Each row is a point on a landscape with many valleys, with its height.
From any point a ball rolls to the lowest of the 2 points nearest to it. It stops when none of these is lower. Distance is the straight distance between rows; heights are no part of it.
Vezu h=274: [ 35,  23,   0,   6,  -3,  -8,  -5, -33,   8,   6, -11, -24,  28, -47,  14,
  27,  -6,  -7,  -8,   2]
Futu h=225: [ 33, -20, -20, -30, -18, -15, -35,   0,  -5,  28,  24, -30,  23,   5,  -7,
 -28,  27, -41,  46,   0]
Molot h=162: [  4, -27, -13,  18,  25, -43, -10, -19,  42,   7,   8, -10,   2, -14,  34,
   5, -29,  -8,   3,  54]
nem h=709: [ -5,   0,  32,  -4,   4,  57,  45,   8, -22, -11, -31,  -6, -36, -34,  25,
   5,  27,  -1,   3,  18]
rokir h=246: [ 30, -12, -15,  18,  30, -14,  22,   0,  41, -16, -35,   3, -17,   6,  29,
  -2, -36,   9, -14,  69]
gup h=425: [-21,  14,   6, -25,  10,  17,   5, -14,  -4, -26, -28, -11, -32,   5,   0,
  -4, -72,  49, -24, -25]
Divev h=579: [ -2,   3,  -2, -55,  49,   5, -16, -33, -20,  25,  24,  -6,  15,  27,  26,
  11, -39,  33, -24, -22]
Pemo h=496: [-10,  -7,  20,   3,  25,  34,  55,  30,  32, -35,  -3,  43, -10,  10,  -5,
  17,  31,   2, -25,  -4]
Difog h=449: [-41,  -6,  22, -12,  -5,  17,  22,  42,  61, -12, -31,  60, -10, -10,  11,
  18,  22,   8,  -2,  -5]
nunos h=412: [-48,  -9,   6, -35,  -5,   1, -10,  22,  65,   9, -23,  23, -19, -19,  35,
   9,   2, -17,  23,  16]
Vuket h=308: [  2,  -1, -37, -52,  19,  20,  12, -12, -13,  12, -30,   8,  -3,  31, -17,
   4,  20,  29, -31,  11]
Tik h=272: [ 47,  11,  -3,  -4,   8, -56, -45, -23,  10,   2,  10, -35,  15,  -1, -22,
   8, -46,  16,  49, -28]
vituf h=831: [-15, -27,  -1, -22,  38,  -7,  15,  19,   6, -21, -29, -17, -66, -24, -56,
  39, -23,  13, -26,  16]
zukop h=540: [  1,   3, -21,  15,  11,  13,  20,  56,  35, -41,  14,  24,   9,   8, -14,
  30,  64, -12, -24, -15]
zitik h=204: [ 50,  23,  17, -10,   4, -26, -37, -21,  12,   9, -24, -48,  34, -31,   3,
  30, -32,   3,  25, -14]
poz h=391: [ 74,   0, -20,  13,  11,  20,   8, -24,  -7, -28,  -7, -12,  22,  18,  32,
  -1,  19,  -9,  -3,  -6]
papug h=331: [ -1,  10,   5, -13, -23,  -1, -56, -13,  -3,  -4,  26,   7,  12,   8, -20,
  35, -48,  10, -27, -61]
mife h=168: [ 59, -35,   4,  26, -16, -20,  -8, -17,  11, -34,   8,  -9,   8, -21, -14,
 -19, -42, -19,   6, -16]
vev h=361: [ 59,  -6,  12,   1, -26,  -4, -12, -44, -39,  26, -21, -28,  14,  -5,  19,
 -34, -18,  -2,  21, -22]
fidu h=536: [ 29,  14, -20,  15, -20,  17,  27, -15, -25,   0, -58,  10,  -2,  55, -24,
 -45,  -1,  22,   3,   0]
vob h=527: [-52,  20,  19, -10,  17,  28,  23,   8,  -8,   1, -10,  16,  18,   6,  29,
 -10, -13,  56, -41,  -9]
pom h=201: [ 38,  12, -14,   7, -32,  25, -22,  16, -16, -18,  53, -14,  13, -18, -38,
  14,  16, -41,   7, -15]
gobeg h=372: [-20,  -4,  -4,  -3,  -5,   3,   8,  26,  33,  -2, -18, -24, -20, -26,  15,
  -4,  19, -14,  41,  40]
Faruk h=404: [ 42,  -2, -48, -17, -24,  34,  15, -11, -20,   0, -22,  19, -15,   3, -36,
  -3,  21,  -2, -45,  -9]
zuku h=770: [-46, -27,  25,  16,  10,   7,  19,  31, -16, -10,   5,  -6, -66, -27,  19,
   1,  46,  -8,  20, -21]
soza h=572: [-39,  11,   8,   0,  15,  33,  38,  -8, -28,  -5,  10,  31,   5,   2, -21,
 -17, -25,  48, -32,  34]
Penob h=811: [ -3, -39,  18, -20,  26, -11,  10,  -7,  -7, -22, -12,  -6, -37, -12,  -5,
  10, -27, -13, -22,   0]
Gevis h=264: [ 76, -18,   4,  38, -12,  -4,  -3, -24, -30,  -6, -13, -29, -24,  -5,   3,
 -31, -45,   6,  15,   3]
sotun h=148: [  6, -11, -13, -10, -42, -35, -59,  27,  45,  24,  50, -42,  26, -13,   4,
  -9,   9, -43,  28,   4]
Komu h=740: [  3, -27,  16, -16,  30,  46,  38,  40, -18, -23, -23,   3, -58, -13,  20,
   7,  55, -11,  11,  -3]
berar h=427: [ -8,  20,  28, -19, -21,  38,   3, -17,  10,  15, -14,   8,  13, -25,  49,
 -14,  -3, -15,  30,   8]
ruka h=283: [-16,   9,  32,  15,  11,   2,  30,  42, -17, -14,   5,   6,  42,   3, -44,
  11,   6, -17,  18,  11]
fedu h=270: [-11,  23,   8,   6,  -5,  32, -28,  24, -34, -26,  57,   1,  -1,  -5, -29,
  43,  10, -32, -15, -25]
figi h=208: [ -8,   7, -22,   7,   4, -21,   3,  -2,   7,  18,  -7,   5,  32,  58,  10,
 -24,  28, -18,  27,  -5]
Fibi h=581: [ -1,   2,  -5, -14, -17,  26,  31, -28, -47,  37, -24,  32,  11,  37,  20,
 -47,   8,  26,  -9,   9]
rovir h=238: [ 16, -35,  19,  18, -30, -19, -16,   7,  25, -11,  30,  -6,  12, -64, -21,
   5,  -7, -33,  -7,  -7]
vifav h=311: [-21, -16,   9,  33,  10,   2,  31,  11,  16, -11,  19,   8, -27, -27,  13,
  -3,  15,  -5,  -5,  66]
Lut h=482: [-44, -29,   3,   2,  38, -31,  -1, -12, -47,  18,  20, -10, -25,  43,  -4,
 -10,  -1,  19, -32, -27]
seni h=373: [ 11,  19,  -1,   0,   1,   7, -31, -29,   2, -27,  -2,  -6, -24,   5, -35,
  12, -74,  24,   2, -45]
Gaz h=215: [-33,   0,  36,  18,  -2,   0,  21,  22,  -3,   0,  48,  47,  45,   2, -20,
  -8,   4, -28,  10,  13]
Neb h=419: [-56, -21, -22,  -2,  20, -10,   5,   3,  -9,  -6,  11,  14, -53,  23,  20,
  -9,  17,  19, -48, -24]
Vasi h=290: [-11,  12, -24,  23, -19, -35,  -2,   5,  30, -18,  -7, -11,  -7,   7, -30,
   1,  -4,   3,  -3, -24]
vif h=197: [ 18,  -6, -32, -39,  26,  12,  -2, -28,   4,  29,   9,  15,   3,  16,  -4,
   2,  16, -22,  -3,  49]
Bira h=467: [ 30, -12, -26,   1, -31,  31,  20, -10, -38, -12, -36,   8, -38,  23, -49,
 -32,  27,  -8, -11,  14]
Nen h=345: [ 47,  18, -13,   3,  23, -19,   4, -17,   3,   1, -16, -41,  41,  -7,  48,
  13,  22,  -7, -17,  -7]
gam h=323: [  9,  44,   4,  12, -64,  -6, -35,   0,   6,  18,  -4,   9,  57,  -5,  -9,
  19,   3,   7,  15, -17]
semu h=376: [ -9,  49,   9,   9, -40,  11,  -5,  -4,  32,   7, -34,  -6,  31,   4,  11,
   0,  -5,   9,  39,  -3]
fofu h=468: [-21,   7,   8,  -2, -53,  35,   4, -12, -10,  32,  14,  32,  19, -16,  20,
 -15,   9, -19,  -6,  17]
bila h=671: [-25,   2,  22,  18,   7,  23,  34,  24, -16,   5, -47,  -1, -50, -29,   0,
   8,  30,  47,  12,  37]
Gedi h=285: [  9,  -3, -10,  -6, -36, -11, -38,  -9,  30, -18,  33,  18,  13, -39, -14,
  30, -39, -21, -12, -19]
zab h=234: [-59, -27,  10,  14,  22, -16,  18,  15, -16,  22,  44,  17, -24, -22,   4,
   8,  34,  -7,  -2,  51]
Zegu h=520: [-12,  11,  12, -10,  -2,  17,  33,  -6, -17,  53,  -9,  45,  46,  15,   8,
 -20,  29,   3,  -6,  42]
derig h=622: [-11,   0,  17,   5,  14,  29,  53,  22, -38,  -6, -41,  18, -26,   0, -34,
  -9,  -3,  51, -26,  33]
Dobev h=128: [-65, -20,  38,  27,   5, -21,  22,  13,  -9,  42,  29,  39,  17,  -6,   8,
  -8,   4,   4,  -4,  14]
duvi h=110: [  1,   3, -32, -18,  15,   3,  -2,  -6,   6,   1,  28,  28,  20,  27,  21,
 -15,  17, -50,   7,  17]
sur h=314: [  8,   7,  19,   8, -14, -23, -29,   3, -36,  36,  25, -44,  33, -23,  -4,
   2,  19, -14,  39, -12]
zapi h=380: [ -6,  25,   4,  38,  -8, -35, -38,  10, -13,  28,  50, -11,  37,   1, -19,
   7,  -2,  11,  34,  17]
Serib h=350: [-34,  13,  -9,   0,  21, -51, -21,   1,  13,  10,  -3, -24,   3,   9,   7,
  35,   3,  12, -20, -39]
gesi h=477: [-31,  18,   6, -28,  41,  30,  14,   9,  -5, -35, -34,  -3,   1,  41,  24,
  -4, -43,  61, -27, -21]
bosu h=327: [ 22,  -2,  -9,   0,  15, -68, -41, -35,   1,  13, -12, -30,   2,  13, -16,
   8, -25,  23,  -4, -54]
molu h=262: [ 41,  32, -14,   1, -54,  26, -25, -13,  -7,   3,  33,  13,  41, -18, -25,
  -3,  -4, -18,  24,  -8]
Kip h=239: [ 32,  -1, -27,  40, -43, -37, -25, -10,  45, -32, -26,   5,   3,  -1, -32,
 -26, -23,   0,   8, -27]
memim h=80: [-11, -13, -32,  -7, -19, -35, -39, -13,  59,  25,  28,  -8,   2, -12,  20,
  -1,   6, -14,  24,  29]
nuref h=369: [-15,   8,  -3,  13,   8,   1, -12,  38,  20, -23,  12, -27, -17,  10,  13,
  -6,  26, -32,  53,  -2]
soku h=793: [-13, -28,  45,  12,  25, -43,  18,  22,  -1, -23, -20, -26, -59, -28,  13,
   2,   4,  -5,  14,  -4]
dolad h=538: [ -2,  -1, -11, -24,  23, -11, -12, -23, -50,  29,  34,   7,  20,  52,  -9,
 -22, -15,  24, -48, -34]
vovu h=328: [ 44,  -1, -14,  20,  23,  16,  18, -37,  10, -14, -15,   2,  23,  34,  42,
 -15, -15,  -7,  -1,  39]
mulam h=300: [-18,   8, -11, -16, -14,  -1, -17,  15, -11,  15, -12, -17, -11,  31,  13,
 -15,  41, -32,  22, -41]
mifub h=343: [-31,  12,   6,   5,  18,  19,  -8,  21, -11, -17,  31,   7, -34,  12,  -4,
  31,   9,   4, -26, -13]

For each start below, name the point where the ball stops.
nunos: duvi
Bira: duvi
Komu: mife
Fibi: pom
zapi: memim
gesi: mife
poz: memim
dolad: pom
